Points on a hilly landscape, in no order, each with its height.
From any point a climber takes the steepest step (rise divided by distance) to one of its 4 nearest points. It stops when none of these is higher. Distance is the straight distance between rows; heights are no part of it.
K866 height 50.9: [149 135 113 133 148  95 102 131 129 114 164  84  70  48 106  87 140  96
 108  65 147  98 119 138  82 151 128 155 108]
K48 height 58.7: [107 100 117 122 132 107 106  96 118 132 143 105  91  93 103  96 142 157
  91  77 128 108 128 129 105 126 122 158 125]
K266 height 44.9: [193 129  96 120 158 112  77 182 125 121 150 105  93 113 106 123 161 147
 104 117 137  98 123 149 123  94 142  91 125]
K307 height 38.5: [183 155 125 127 152 130 100 185 112 112 137 136 118 121  92 101 162 119
 116 138 121 129 129 116 130 112 120  91 118]
K551 height 17.5: [116 133 151 121 124 172 161  99 153 156  86 165 205 171 143 156  86 151
 183 165 125 177 113 137 175 129 135 114 167]
K945 height 36.7: [146 154 134 146 115  97 135 121 135  96 159 103 101  55 140  96 151  30
 126 112 128 111 150 131  47 181 126 161  69]
K889 height 48.1: [131 106 121 156  87  93 162  75 150  86 167  84 107  96 189 128  95  90
 112  89 114  94 126 146  27 195 177 190 101]
K464 height 52.5: [139 168 134  90 161 157 123 182 107 126 116 166 149 151 119 137 133 137
 162 177 123 157 125 117 184 105 107  75 128]
K222 height 42.8: [167 144 123 153 156 120 148 154 126 117 111 122 148 139 130 146 146  78
 142 189 126 146 114 122 126 104 118 127 139]
K878 height 49.7: [160 128 115 157 137  94 127 144 139 111 141  86 102  79 118 104 147  48
 113 126 131 105 117 136  69 143 133 150 101]
K959 height 57.0: [101 143 147 103 126 158 120 140 124 140 112 162 130 127  98 105 154 140
 118 115 118 146 149 110 158 123  95 108 127]
K877 height 47.2: [ 88 106 137 113 105 145 127 102 126 148 114 155 126 145 111 123 141 169
 103 109 109 129 146 126 153 125 116 128 139]
K802 height 45.8: [110  74 116 134 107 111 130  60 118 121 145  99 112 118 131 119 108 180
 100  78 124  96 115 128  99 129 150 181 143]
K833 height 44.5: [138 112 107 111 153 122  95 152 129 137 140 125 106 141 123 142 163 166
  93 128 122 115 134 140 151  89 131 109 125]
K283 height 41.9: [ 92  76 120 121 124 133 121 102 132 143 138 137 130 180 150 168 143 211
 101 120 115 102 137 142 173  95 144 122 130]
K103 height 36.2: [117 170 156 130 111 149 141 107 114 128 122 149 135  75 119  92 133  73
 130 108 114 148 153 111  92 170  92 149 108]
K821 height 57.3: [154  92  90 143 151  78 128 132 151 118 167  49  70  68 128 107 123  94
 116  74 158  78  84 161  89 142 147 168 132]
K566 height 33.3: [ 61  71 125  99  91 109 114  62 115 132 150 115  86 126 107 116 110 206
  90  49 138 110 141 110 137 131 124 147 122]
K503 height 23.0: [107 147 158 114 110 173 151  94 157 161  74 162 210 142 115 127  64 129
 189 150 135 197 102 124 169 160 141 119 164]
K289 height 48.5: [127 103 108 148 108  91 139  75 135 104 163  71  96  69 161 112 107 103
 109  76 126  99 131 142  49 178 156 188 113]
K546 height 52.1: [ 90 161 164 107 103 167 136 119 120 151  99 168 143 106  96  83 131 120
 136 102 122 162 148 109 147 152  82 128 130]
K47 height 53.7: [115 131 110 112 166 148 111 162 115 142 133 138 151 180 184 188 145 178
 132 186 129 121 150 148 180  76 131  85 127]
K150 height 18.4: [108 108 153 157  86 159 156  75 120 144 112 149 154 144 137 139  97 158
 108 107 107 121 124 143  99 141 152 171 161]
K221 height 60.7: [179 148 116 165 154 109 149 172 128 100 115 107 138 143 138 151 141  53
 155 206 141 139 105 117 119 104 129 123 128]
K394 height 48.9: [195 139  75 177 154 111 132 184 143 112 131  86 118 154 176 182 152  95
 144 212 164 111  97 134 119  77 148 108 132]
K554 height 60.9: [ 95 160 157  97 115 167 146 115 144 154  76 169 180 121 108 101  91 116
 180 135 134 190 120 109 178 161 101 117 148]
K987 height 55.4: [148  92 119 192 108  88 164 110 152 111 126  80 122 132 160 131 126  66
 125 144 126  90 111 152  55 148 167 174 120]
K507 height 20.4: [133 145 147 148 131 140 176 113 137 128  91 149 187 140 124 132  83  66
 189 173 121 171 109 121 125 148 124 139 152]
K656 height 4.5: [ 83 108 147 106  43 157 133  37  88 129 147 134 119 127 148 123  59 201
  89  41 133 115 131 115  71 166 157 181 133]
K541 height 55.2: [ 82 145 153  75 127 162 116 174 139 149 112 177 150 163 116 139 135 163
 141 138 122 153 151 112 218 123 106  77 116]
K302 height 68.1: [141 142 138 135 142 142 143 138 121 127 105 145 146 123 112 121 134  90
 139 157 116 153 120 117 138 118 108 130 138]
K350 height 41.6: [ 71 122 150 108  72 153 129  69 109 156 123 152 115 114 118  95 117 165
 100  64 124 136 160 114 117 162 105 153 131]
K952 height 25.7: [ 66  97 158 120  49 161 140  62 115 153 119 155 132 150 127 129  97 199
  99  72 122 123 138 128 122 157 146 157 150]
K816 height 29.8: [134 148 146 130 145 147 160 127 130 135  92 154 176 138 121 136 105  90
 175 179 122 176 106 119 152 128 107 124 149]
K175 height 42.7: [113 152 155 125 121 157 153 115 138 144  87 162 185 127 113 113 102 101
 171 147 117 179 120 121 147 146 108 130 149]
K667 height 38.2: [110 171 141 123  92 138 134  85 106 134 139 144 108  61 134  90 131  93
 114  76 119 138 174 110  78 186 100 161  94]
K50 height 19.7: [194 177 102 123 167 128 105 213  96  98 136 130 137 145 155 163 140 123
 161 211 142 139 117 122 146  86 128  73 132]
K434 height 41.7: [129 157 133  99 170 154 144 148 124 133  98 163 168 151 132 144 113 125
 183 186 133 176 107 116 182 115 111  96 146]
K484 height 70.2: [126 120 115 127 139 108 105 106 119 124 150 100  84  72 102  88 143 128
  93  71 134 103 132 127  90 135 119 154 116]
K930 height 64.0: [135 180 132  71 158 149  97 226  85 118 146 175 160 164 144 150 119 173
 167 178 131 133 150 124 191 113 131  34 116]
K226 height 24.6: [ 69  58 123 112  92 123 129  67 122 134 141 129 112 148 116 132 116 217
  93  76 122 105 127 124 137 123 143 150 134]
K951 height 58.2: [111  89 106  92 154 100  80 139 136 126 165 105  73 130 105 134 147 198
  93  78 140  88 127 143 160  96 132 107 123]
K202 height 34.4: [135 148 135 128 134 130 111 131 110 126 138 131  98  76  91  82 152 105
 102  91 125 120 147 109  97 138 104 138 105]
K563 height 49.2: [113  92 122 146 105 115 139  56 114 124 141 104 112 101 141 114 106 145
  99  79 116 103 127 131  74 151 151 187 134]
K772 height 40.6: [117 156 148 109 146 162 142 139 126 140  92 172 162 132 108 113 120 110
 165 153 121 176 118 112 176 127 103 105 142]
K993 height 54.7: [168 112 100 121 160  93  90 146 135 120 167  72  65  65  98  93 141 127
 107  56 158  86 102 152 103 129 137 146 131]
K831 height 62.6: [141  71  86 136 154  90 117 106 145 123 148  61  90 107 137 129 131 154
 105  90 142  84  91 150 115 110 157 166 143]
K967 height 48.8: [ 78  80 119 111 116 117 109  82 124 132 144 123  90 126 103 113 134 191
  92  74 125 106 135 122 137 120 124 143 126]
K523 height 21.3: [ 80 130 152 114  48 159 134  45  90 148 134 150 119 115 144 112  87 169
  98  47 129 138 150 118  84 183 129 172 132]
K729 height 43.1: [ 89 142 140  75 142 168 129 153 143 149 105 174 175 171 144 158 117 163
 169 164 126 168 136 129 223 119 113  79 129]
K621 height 34.7: [131 168 152 133 132 140 151 133 118 117 104 153 159 100 107 102 125  59
 158 150 116 162 120 109 122 148  97 137 123]
K969 height 42.9: [ 91 152 150 115  92 156 132  90 106 147 123 153 122  86 119  85 133 121
 111  76 121 142 163 114 104 165  90 154 116]
K5 height 55.3: [129  89 121 165 116 112 145  76 132 127 129  97 123 117 144 132 114 121
 100 109 113 100 119 134  74 143 157 182 138]
K986 height 56.1: [ 52 117 154 101  77 144 116  98 117 166 127 165  99 123  94  95 134 176
 100  64 131 135 166  96 154 149  91 129 113]
K806 height 50.0: [140  92  97 128 163 116 101 131 136 138 139 100 110 151 144 155 158 181
 100 133 125  99 124 148 148  85 140 113 130]
K317 height 38.9: [138 152 126 132 136 108 105 120 113 117 153 104  76  45 110  79 149  89
 102  67 133 108 149 124  68 165 116 157  90]
K274 height 41.2: [138 117 103 142 159 136 134 135 130 137 120 120 149 179 183 190 149 172
 130 185 125 124 133 144 157  74 135 114 140]
K342 height 36.9: [ 77 101 150 128  75 161 141  81 130 159 103 165 147 153 122 135 116 176
 108 100 112 139 138 137 145 142 128 136 159]
K145 height 62.1: [ 93  98 122  98 130 102  87 107 121 123 157 112  69 102  89  93 142 185
  90  56 140 103 139 121 132 120 116 132 115]
K893 height 50.8: [220 133  92 146 147  96  93 200 142 119 162  88  84  78  87 102 151  94
 123  90 155  92 100 155  92 123 154 109 122]
K431 height 54.5: [148 146 128 112 150 139 104 160 115 122 130 139 122 127 101 114 162 135
 109 135 114 130 139 122 144  99 112  97 121]
K704 height 25.6: [139  93 121 166 131 127 145  98 134 137 109 123 140 153 145 150 137 148
 111 141 111 116 123 141 121 104 150 156 151]
K84 height 35.2: [156 138 136 177 136  97 176 150 139  92 105 105 148 151 135 134 129  25
 169 206 134 140 107 125 100 126 128 135 124]
K628 height 42.4: [169 156 109 112 166 132  95 190 108 119 144 126 131 154 149 155 159 148
 128 181 125 122 138 133 158  84 129  71 124]
K820 height 25.0: [114 138 165 148  92 166 160  85 137 148 100 161 183 135 128 133  88 109
 148 126 112 159 127 133 111 164 128 158 161]
K567 height 37.0: [ 91 145 151  84 124 169 136 114 159 162  68 168 195 148 116 124  82 156
 194 151 141 201 110 121 206 152 129  93 151]
K988 height 43.3: [178 138 101 176 156 113 149 154 138 114 115 107 148 168 179 189 140 102
 158 222 147 132 108 126 132  81 135 120 145]
K439 height 52.2: [128 115 139 170  84 113 158  73 132 105 143 106 127 111 173 132  91  97
 108 103 105 109 129 138  40 178 167 188 120]
K847 height 62.4: [134 116 147 181  91 103 171 101 152  98 128 100 142 131 164 134 110  57
 131 142 109 100 128 146  44 166 164 173 117]
K290 height 57.5: [114  96 114 109 142 110  89 121 126 129 149 110  83 113  95 112 153 179
  87  85 131 100 128 134 137 107 126 127 122]
K829 height 30.8: [ 84 100 157 127  80 171 146  87 142 156 100 174 167 190 141 164 112 199
 121 116 113 138 130 145 175 131 149 128 156]
K121 height 41.8: [ 76 146 171 105  75 178 139  90 156 174  75 166 190 139 116 106  88 152
 157 103 134 182 130 125 173 169 117 118 161]
K954 height 45.6: [130 130 131 159  76  94 161  86 145  90 157 100 111  95 183 120 117  58
 116 109 104 111 146 148  21 203 156 174  84]
K629 height 54.6: [114  92 110  94 149  94  76 133 130 117 173 100  59 101  88 101 145 188
  93  46 150  88 125 135 146 112 122 115 123]
K61 height 58.9: [150  83 102 171 136  89 138 100 152 122 134  70 102 110 149 129 125 112
 113 110 130  86 103 150  77 130 162 180 135]
K305 height 13.5: [ 57  91 140 102  55 135 131  48  97 144 143 141 108 135 123 110  91 208
  91  49 137 118 147 110 112 160 136 159 129]
K67 height 60.8: [158  77  81 158 156  84 128 122 154 126 149  48  80  91 139 129 129 114
 113  94 154  74  82 158 100 124 160 167 139]
K116 height 24.4: [101 134 148  99 130 174 145 111 159 161  72 169 201 172 143 155  88 161
 186 160 135 185 115 135 200 139 135 100 152]
K728 height 30.6: [159 167 130 133 168 130 153 159 118 108 108 143 153 142 126 149 118  79
 181 202 133 172 100 114 147 111 113 110 138]
K992 height 38.4: [ 91 124 129 124 102 123 124  77 109 139 138 128 100  85 121  88 129 141
  97  68 125 122 158 114  88 157 109 163 114]
K844 height 26.9: [106 107 144 143  98 156 141  82 126 149 107 152 152 144 124 131 123 151
 116 120 106 135 134 134 124 132 131 152 156]
K231 height 68.7: [141 105 105 136 146  96 111 109 129 122 150  82  82  73 119 100 141 119
  99  85 135  97 117 140  91 133 136 164 126]
K516 height 42.5: [151 111 125 171 131 108 153 122 140 127 113 102 135 136 141 136 139  76
 121 156 120 120 117 133  97 122 141 153 137]
K961 height 59.4: [108 131 132  80 122 127  71 190 130 133 172 167 100 158  89 132 147 193
  92  93 117 101 181 112 196 112 129  60  95]
K664 height 47.9: [169 121 114 179 138 101 152 146 149 115 115  97 130 139 141 143 142  61
 136 180 135 118 110 133  98 108 134 142 129]
K935 height 40.8: [140 127 121 111 150 104  76 141 122 120 163 103  61  79  79  77 148 153
  97  53 148 100 127 133 111 126 119 126 119]
K72 height 59.0: [ 99 134 145  91 124 146  93 159 127 137 141 168 105 139  82 109 161 174
  96 101 122 118 162 105 170 115 103  89 109]
K281 height 49.0: [194 142  92 170 149 103 138 185 137 107 125  91 121 140 153 159 151  63
 141 208 154 122 102 132 118  90 141 114 125]
K691 height 54.8: [194 113  78 178 149  96 136 172 162 128 126  67 102 135 156 165 154  81
 129 178 161  97  94 148 105  93 153 123 125]
K414 height 53.8: [ 70 130 153  94 103 166 127 132 141 154 106 176 140 148 109 122 142 164
 123 111 123 149 151 113 198 131  98 102 125]
K433 height 52.0: [110 132 134 105 132 123  84 135 124 127 153 134  80 104  72  78 150 164
  91  66 139 111 151 111 125 122 106 113 111]
K535 height 52.9: [107  79 107 122 133  97 110  73 122 120 155  84  94  92 123 103 120 168
 100  66 137  95 118 134 105 130 139 168 135]
K166 height 42.0: [204 143 102 157 150 103 120 195 128 106 129  95 113 122 117 134 154  65
 126 178 145 119 106 131 108 103 136 108 119]
K650 height 63.6: [149 121 117  95 138 106  58 179 135 115 175 131  78 122  77  99 156 195
  95  68 133  98 149 128 148 108 134  79 113]
K256 height 26.3: [208 176 103 112 159 127  92 224  87 100 144 141 132 144 135 136 145 136
 153 182 134 131 128 126 142  98 140  54 127]
K479 height 51.0: [102 119 129  91 128 102  66 147 127 119 179 131  62 114  64  83 149 197
  89  46 143  95 151 109 146 125 113  98 102]
K427 height 37.8: [102 161 154  88 133 166 134 146 133 148  97 175 152 133 100 106 128 132
 155 136 125 173 127 104 191 136  92 100 131]
K757 height 36.8: [ 98 116 139 135  86 140 134  65 109 141 129 134 121 105 137 109 113 137
 103  80 116 126 145 123  81 160 128 171 133]
K456 height 35.6: [148 133 148 185 123 116 189 126 149 105  98 122 178 168 145 153  97  50
 190 203 130 145 106 129 102 132 139 149 141]
K312 height 65.5: [194 173 131 147 147 113 127 200 106  89 125 126 129 122  96 110 150  49
 153 179 139 138 101 111 111 123 124 106 112]
K201 height 19.9: [126 143 161 140 108 169 161  92 160 151  81 162 218 157 130 151  56 123
 186 159 130 181  98 135 144 147 148 135 176]
K415 height 65.4: [108  75 100 107 145 101  98 101 132 126 152  96  87 139 119 132 146 195
  89  88 132  96 116 142 145 104 141 132 131]
K522 height 46.5: [117 169 154 108 146 156 155 133 127 136  88 165 161 114  97 101 104  84
 189 158 129 192 107 100 163 153 103 116 137]
K102 height 38.6: [121 120 133 129 135 134 119 116 122 137 126 130 114 113 109 104 150 130
  97 116 113 125 139 125 126 120 115 137 130]
K31 height 40.4: [161 143 128 176 138  98 178 143 145  97 101 115 157 172 146 159 116  44
 190 220 141 145  99 121 118 118 129 135 142]
K296 height 39.2: [ 73 148 173 112  64 171 142  85 133 170  89 167 166 125 119 106 101 142
 134  87 127 166 147 125 139 170 106 132 151]
K804 height 63.7: [138  80  96 134 156  95 110 105 135 123 150  66  81  93 126 112 136 149
 102  78 143  86  98 147 109 118 144 163 141]
K643 height 20.6: [220 162  97 130 151 116  92 219 107 105 138 127 124 130 127 133 153 120
 138 170 140 126 122 125 127  98 141  70 123]
K665 height 39.1: [166 172 141 149 161 110 157 183 112  82 114 134 138 136 108 127 118  31
 191 203 141 164  91 110 121 132 115 117 114]
K469 height 67.6: [167 105  97 136 164 101  99 145 140 129 152  76  80  94 115 119 148 135
  99  96 141  91 102 151 113 104 144 141 135]
K491 height 28.0: [128 170 156 134 143 121 171 142 127 103 103 150 161 112 105 107  85  20
 210 182 133 181  97 110 122 168 108 137 111]
K139 height 48.6: [178 111  73 159 164 111 111 154 147 136 136  80 110 143 164 178 156 139
 116 165 148  95 109 150 127  76 151 120 135]
K238 height 61.3: [111 168 130  75 157 155 107 211  91 128 146 165 160 168 163 173 123 174
 163 186 137 132 162 140 204  98 123  46 110]
K731 height 42.6: [151 158 143 143 149 129 146 152 112 108 108 136 149 125 111 117 134  59
 154 172 121 157 115 109 125 121 107 127 129]
K637 height 31.1: [107 125 124 129  89 126 136  52 104 123 146 119 104  81 150 106 105 132
  99  64 116 126 155 120  56 184 130 181 114]
K195 height 42.1: [150 143 130 144 137 110 116 136 125 115 140 107 106  78 106  86 154  67
 105 112 122 115 136 120  80 143 124 149 100]
K763 height 34.6: [122 151 131 138  94 118 141  71 119 114 155 126 109  63 158 116 119  81
 112  86 107 129 164 123  47 199 126 178  94]
K520 height 58.3: [193 109  77 170 151  92 117 174 158 127 138  66  88 123 140 147 154  86
 123 154 159  94  90 155  97  97 151 128 126]
K353 height 58.1: [142  94 105 143 153 112 121 117 133 134 132 101 108 124 132 132 151 142
  97 125 124 103 116 142 118 101 137 143 138]
K285 height 30.9: [ 93 132 156 133  69 162 143  69 118 153 111 154 148 114 134 110 104 135
 115  88 108 147 147 129  92 169 119 162 146]
K9 height 31.8: [224 151  79 150 152 116  94 212 123 112 145  98 115 130 138 151 158 113
 135 182 150 115 110 139 121  86 141  80 126]
K265 height 25.4: [112 117 157 142 100 174 157  90 145 154  89 165 187 170 133 151  94 160
 139 136 114 150 116 145 149 136 138 140 171]
K82 height 28.7: [122 128 132 118 140 157 144 125 129 146  98 155 166 164 141 153 132 144
 145 167 115 153 127 134 168 103 117 116 147]
K200 height 22.5: [117 128 159 159  77 151 161  72 121 133 128 141 154 127 148 136  87 116
 116 100 104 127 134 138  62 170 150 187 148]
K250 height 31.2: [139 159 149 149 127 124 163 139 121 102 116 132 152 111 120 110 122  25
 159 164 116 147 121 116 102 157 105 144 113]
K340 height 54.3: [ 85 105 127 101 132 148 120 129 137 147 126 156 142 180 149 168 145 190
 114 143 111 129 152 137 194 100 128  98 127]
K943 height 44.4: [105 138 146 132 116 149 131 109 118 142 110 147 128 106 110  95 141 119
 114 115 111 137 148 114 118 140 101 140 128]
K468 height 35.7: [128 135 158 167 102 133 172 101 142 120 106 142 176 134 142 134  97  60
 155 152 106 147 124 133  85 161 132 162 143]
K12 height 38.0: [180 141 113 108 149 125  69 192 120 109 149 130 104 123  85 106 167 160
 106 114 126 111 143 131 139 107 129  78 118]
K26 height 58.0: [108 137 134  81 144 158 114 167 126 141 125 170 145 158 118 139 152 160
 125 150 116 136 145 121 192 104 108  83 124]
K825 height 43.0: [127 130 123 137  70 114 148  50 122  95 173 101 102  84 183 133  81 123
 100  65 114 110 140 128  25 203 162 195 104]
K33 height 63.0: [ 76 156 163  81 112 169 130 121 162 162  70 165 185 132 103  98  90 148
 182 131 138 203 120 109 206 171 114  94 145]
K530 height 47.3: [138 108 108 154 114  81 143  91 149  99 162  65  89  69 167 107 123  70
 118  88 132  89 124 143  45 180 158 178  97]
K246 height 43.2: [ 70 116 136 103  98 124 109  76 104 144 149 133  79  95 108  81 128 169
  95  46 142 115 164 106 116 147  98 148 106]
K659 height 62.2: [122  77  97 105 153  89  97 112 130 118 164  76  68 102 112 110 137 179
  99  59 148  87 101 140 132 110 135 142 140]
K787 height 56.7: [173  91  95 180 142  84 142 138 162 128 127  66 100 120 147 131 139  73
 120 142 146  90  98 152  81 121 155 157 125]
K506 height 36.4: [150 132 128 152 144 118 132 135 122 123 122 118 125 109 112 114 153  79
 113 143 117 127 127 125 103 123 123 144 123]
K949 height 62.9: [161  81  82 151 162  95 117 124 150 133 137  76  90 126 145 147 147 151
 106 116 141  87 100 150 121  97 159 144 141]
K64 height 62.0: [105 169 138  66 141 152  93 225 100 134 157 174 151 171 137 161 125 182
 142 150 120 123 175 125 215 115 131  39  95]
K413 height 54.4: [172 104  97 176 151  98 133 144 150 132 124  79 111 131 148 150 153 100
 114 160 140 102 106 149 105  98 149 144 135]
K795 height 61.6: [114 147 125  87 155 154 109 181 113 135 133 157 151 172 153 167 140 174
 136 174 124 129 154 133 193  91 120  69 115]
K36 height 36.5: [167 119 107 170 157 116 136 142 139 129 117 102 139 155 159 170 152 118
 126 186 133 121 113 137 129  86 141 131 141]
K451 height 25.8: [154 131 128 173 147 128 168 126 140 123 103 123 167 166 159 173 128  95
 156 194 125 142 111 122 129 105 128 138 153]
K321 height 26.7: [ 87 116 150 112 109 165 143 105 147 157  91 167 170 167 130 146 116 165
 143 132 115 156 134 135 181 124 120 117 153]
K512 height 35.9: [168 128 105 138 159 121 112 157 130 130 129 112 124 137 135 150 161 129
 114 167 129 122 117 133 136  84 128 106 129]
K388 height 61.7: [ 72 103 133  97 115 141 118 129 138 154 126 156 127 170 125 160 149 187
 102 119 111 125 151 129 197 112 119  99 122]
K531 height 62.7: [196 108  79 146 161  99 101 170 150 129 152  69  77 103 121 136 150 121
 113 114 153  90  92 165 107  98 151 120 135]
K448 height 68.2: [194 131 108 130 152 105  81 177 135 117 161  95  83  82  85  89 155 123
 107  78 144  94 118 143 101 119 139 111 124]
K329 height 51.9: [ 65 147 157  98  72 151 121  84 104 162 123 160  95  98 107  73 133 155
 108  51 138 140 177 104 123 166  86 140 106]
K808 height 45.9: [147 119 114 155 153 121 135 125 134 130 117 116 133 137 134 147 152 115
 113 160 120 126 118 133 123  96 127 133 141]
K466 height 45.3: [148 163 122 110 173 142 136 166 113 126 112 151 159 159 152 164 127 122
 174 206 133 165 112 127 171  93 113  90 142]
K925 height 28.5: [175 166 128 116 158 134 109 187 106 111 124 145 137 133 105 119 153 113
 139 173 125 143 123 115 141 100 114  91 125]
K247 height 32.7: [151 176 143 131 169 120 159 168 114  98 105 156 150 127 102 117 101  51
 201 196 138 183  89 105 142 140 111 117 125]
K112 height 27.1: [137 140 168 178 101 120 195 114 153 101 109 131 191 171 151 145  69  44
 190 186 126 141 114 139  74 157 152 156 141]
K611 height 21.6: [104 130 177 127  81 193 146  91 168 169  80 167 208 181 131 158  60 180
 159 124 131 171 106 152 163 151 164 129 170]
K933 height 58.4: [ 75 106 134  90 118 119  87 146 136 139 161 152  81 140  84 127 148 192
  86  70 124 105 162 102 184 117 111  96 105]
K792 height 48.2: [157 155 133 129 144 136 108 159 116 121 131 132 119 103  90  93 159 104
 111 127 120 129 131 117 116 119 108 122 119]
K259 height 36.6: [150 137 126 141 150 136 149 139 128 124 103 139 160 150 141 152 138 104
 146 182 120 149 117 122 148 100 117 129 146]
K185 height 27.0: [139 142 153 163 124 124 188 111 150 113  96 147 196 162 134 149  67  56
 206 195 133 169 102 122 111 151 140 145 152]
K65 height 60.5: [ 93 138 134  72 134 152  95 194 124 141 148 167 134 171 131 160 145 179
 120 138 115 122 175 124 209 107 121  61 101]
K983 height 29.9: [139 157 122 132 114  91 125 102 130  99 171 102  74  43 149  99 143  65
 110  79 130 112 160 127  49 199 120 168  66]
K111 height 54.9: [ 85  85 107  89 133 102  86 130 133 133 163 124  86 148 107 149 146 206
  86  87 126 100 144 132 177 101 135 108 109]
K797 height 44.6: [ 77 141 124  92 155 163 121 176 113 147 142 150 179 190 196 205 119 186
 154 189 137 123 167 151 208  89 133  70 109]
K510 height 35.0: [ 97 153 135 112  91 133 125  62  98 143 149 139  93  71 138  90 116 135
 100  52 131 138 176 109  76 179 103 169 100]
K355 height 52.6: [107 130 135 109 125 116  92 106 107 130 156 122  71  78  87  70 144 156
  93  50 138 108 156 112 102 140 101 136 100]
K120 height 42.2: [114 151 153 134 110 149 148 106 121 142 107 147 149  99 116 100 124  87
 135 123 108 154 139 121 114 153  99 147 134]
K149 height 60.4: [ 96 169 145  60 145 160 103 216 115 138 139 186 152 162 129 149 115 168
 162 156 128 142 149 117 230 126 118  47 108]
K972 height 29.7: [189 157 107 142 165 119 122 185 118 112 121 119 126 142 136 149 149  96
 136 186 134 138 115 127 136  91 127 101 133]
K146 height 47.4: [138 127 147 172 107 106 169 124 138 105 119 113 154 124 143 121 122  34
 146 162 114 126 128 136  71 154 132 157 118]
K841 height 37.1: [140 148 120 131 163 149 146 140 130 132 107 143 175 173 166 183 123 141
 170 204 128 156 118 132 168  87 118 110 149]
K362 height 28.8: [130 128 156 159 108 158 169  92 140 140  93 155 190 159 134 149  92 117
 155 153 115 153 115 138 124 136 135 151 164]
K920 height 56.2: [134 145 125  90 150 145  97 179 114 130 136 150 132 159 125 146 155 170
 114 155 118 125 153 130 174  88 123  72 116]
K211 height 27.7: [120 144 157 137 114 161 166  95 147 143  85 157 202 140 122 138  75  95
 190 162 126 179 102 128 136 153 132 140 162]
K383 height 23.2: [ 61  63 118  85 117  88 101  93 127 119 173 109  81 137 100 133 123 222
  89  53 142  95 134 109 173 114 127 126 118]
K569 height 21.4: [203 183 117 129 162 121 119 211  93  92 124 137 133 134 121 137 137  93
 163 191 137 151 102 114 140 105 128  78 126]
K71 height 57.1: [109 177 145  58 161 167 113 196 116 131 116 180 157 156 121 135 117 157
 173 166 129 161 131 115 217 123 112  57 118]
K671 height 55.0: [ 55  95 142 102  88 140 115 109 137 158 131 163 107 149 100 127 145 190
  93  88 120 125 155 109 180 134 112 116 121]
K564 height 70.1: [141 153 141 112 144 149 118 156 115 124 120 147 136 126  99 105 151 118
 119 143 115 142 129 113 143 111 105 109 130]
K483 height 68.4: [150 123 150 187 112 132 179 107 144 123  98 135 176 164 146 155 102  79
 156 170 113 137 115 133  95 133 143 160 156]
K368 height 31.9: [121 129 127 148 113 115 137  91 120 121 140 111 108  71 134 104 132  85
 106  96 114 119 145 127  67 161 132 171 112]
K458 height 52.4: [142  77  93 150 135  80 142  93 151 109 162  45  85  76 162 114 102 104
 124  66 147  73  91 150  72 160 167 196 128]
K932 height 28.4: [114  95 127 149 125 133 138  94 128 142 116 135 135 150 136 144 138 158
 101 130 105 118 126 132 126 109 138 148 150]
K35 height 49.3: [171 152 112 166 158 112 156 163 135 106 114 109 147 159 153 167 136  74
 165 222 145 143 100 119 134  94 124 114 141]
K544 height 29.5: [104 108 140 132  74 139 141  46 104 125 143 128 120 111 153 126  78 167
  93  65 122 110 132 121  57 174 156 188 134]
K568 height 41.0: [137 125 126 130 147 141 130 127 127 133 114 139 140 142 127 134 151 131
 120 152 111 137 130 129 144 100 115 120 139]
K588 height 38.1: [128 149 145 159 104 114 156 111 129 106 132 125 141  95 139 106 132  28
 143 139 107 134 146 133  64 175 118 159 103]
K324 height 59.8: [ 99 146 143  80 122 148  93 189 131 136 146 177 119 158  93 137 149 175
 109 116 117 123 166 110 203 113 113  62 101]
K871 height 39.5: [ 41  94 145  98  55 125 122  63 107 158 141 146  93 128 108 104 104 199
  95  42 140 122 156  95 136 156 115 144 118]
K301 height 55.1: [140 106 121 177 116 102 155 107 143 119 130  87 121 112 154 125 127  73
 115 131 115 104 120 142  63 145 158 171 125]
K168 height 46.4: [142 146 119 114 169 148 125 158 120 132 121 141 153 169 164 175 141 149
 146 190 126 143 134 131 173  79 117  92 136]
K241 height 42.3: [165 118 122 196 130  96 175 142 152 108 110  93 140 158 158 149 134  57
 152 197 139 119 107 133  99 116 139 143 136]
K417 height 49.4: [120 102 107 101 156 119  86 152 130 137 150 129 106 157 136 163 159 191
  95 129 124 102 151 143 172  85 136  92 111]
K428 height 46.6: [ 91  92 125 111 106 114 113  63 107 130 149 109  89  93 118  93 118 176
  96  51 133 112 142 115 100 148 122 170 120]
K705 height 33.2: [137 129 158 184  93  99 186 114 155  89 114 109 164 168 163 131 102  25
 174 179 124 119 122 151  58 160 147 158 120]
K293 height 39.3: [ 86 152 156  77 138 170 131 142 153 155  84 177 169 147 112 117 109 153
 178 145 130 187 122 112 218 141 112  81 133]
K242 height 67.2: [ 40 117 152  90  57 128 114  85 108 161 136 154  76 117  98  86 120 183
  94  31 145 131 176  90 145 160  93 136 100]
K899 height 59.6: [108  54  95 113 140  93 114  82 133 120 155  80  95 131 130 130 126 201
 101  77 137  86 105 137 138 108 148 155 141]
K944 height 39.4: [114  85 112 126 136 131 120 110 135 143 130 130 128 162 141 156 148 186
  96 135 114 113 132 144 155  95 136 127 139]
K126 height 37.2: [163 146  92 151 166 130 124 164 124 123 134 106 142 163 190 191 146 141
 137 213 146 124 124 136 143  63 135 100 140]
K552 height 54.2: [156 107 106 166 139  84 133 132 152 121 143  67  91  86 133 114 142  68
 110 117 142  92 105 148  73 142 148 161 116]
K703 height 58.8: [165 164 126  87 157 144  88 218  95 114 149 164 140 159 129 138 146 164
 142 164 120 125 154 124 174 103 127  47 115]
K697 height 34.2: [127 113 135 157 120 129 150  99 130 135 111 128 145 132 132 127 135 111
 117 137 103 130 125 132 105 128 129 158 149]
K374 height 48.7: [168 190 129  95 179 143 122 199  95 102 122 172 148 141 118 138 121 119
 186 192 131 172 100 112 170 110 117  70 130]
K251 height 55.6: [140 162 111  94 167 148 102 194 100 122 139 145 153 166 172 176 137 164
 147 201 132 131 146 140 171  79 122  63 119]

For each start below, name the point where the climber stops.
K72 => K930
K434 => K930
K544 => K484
K933 => K930
K289 => K484
K368 => K484
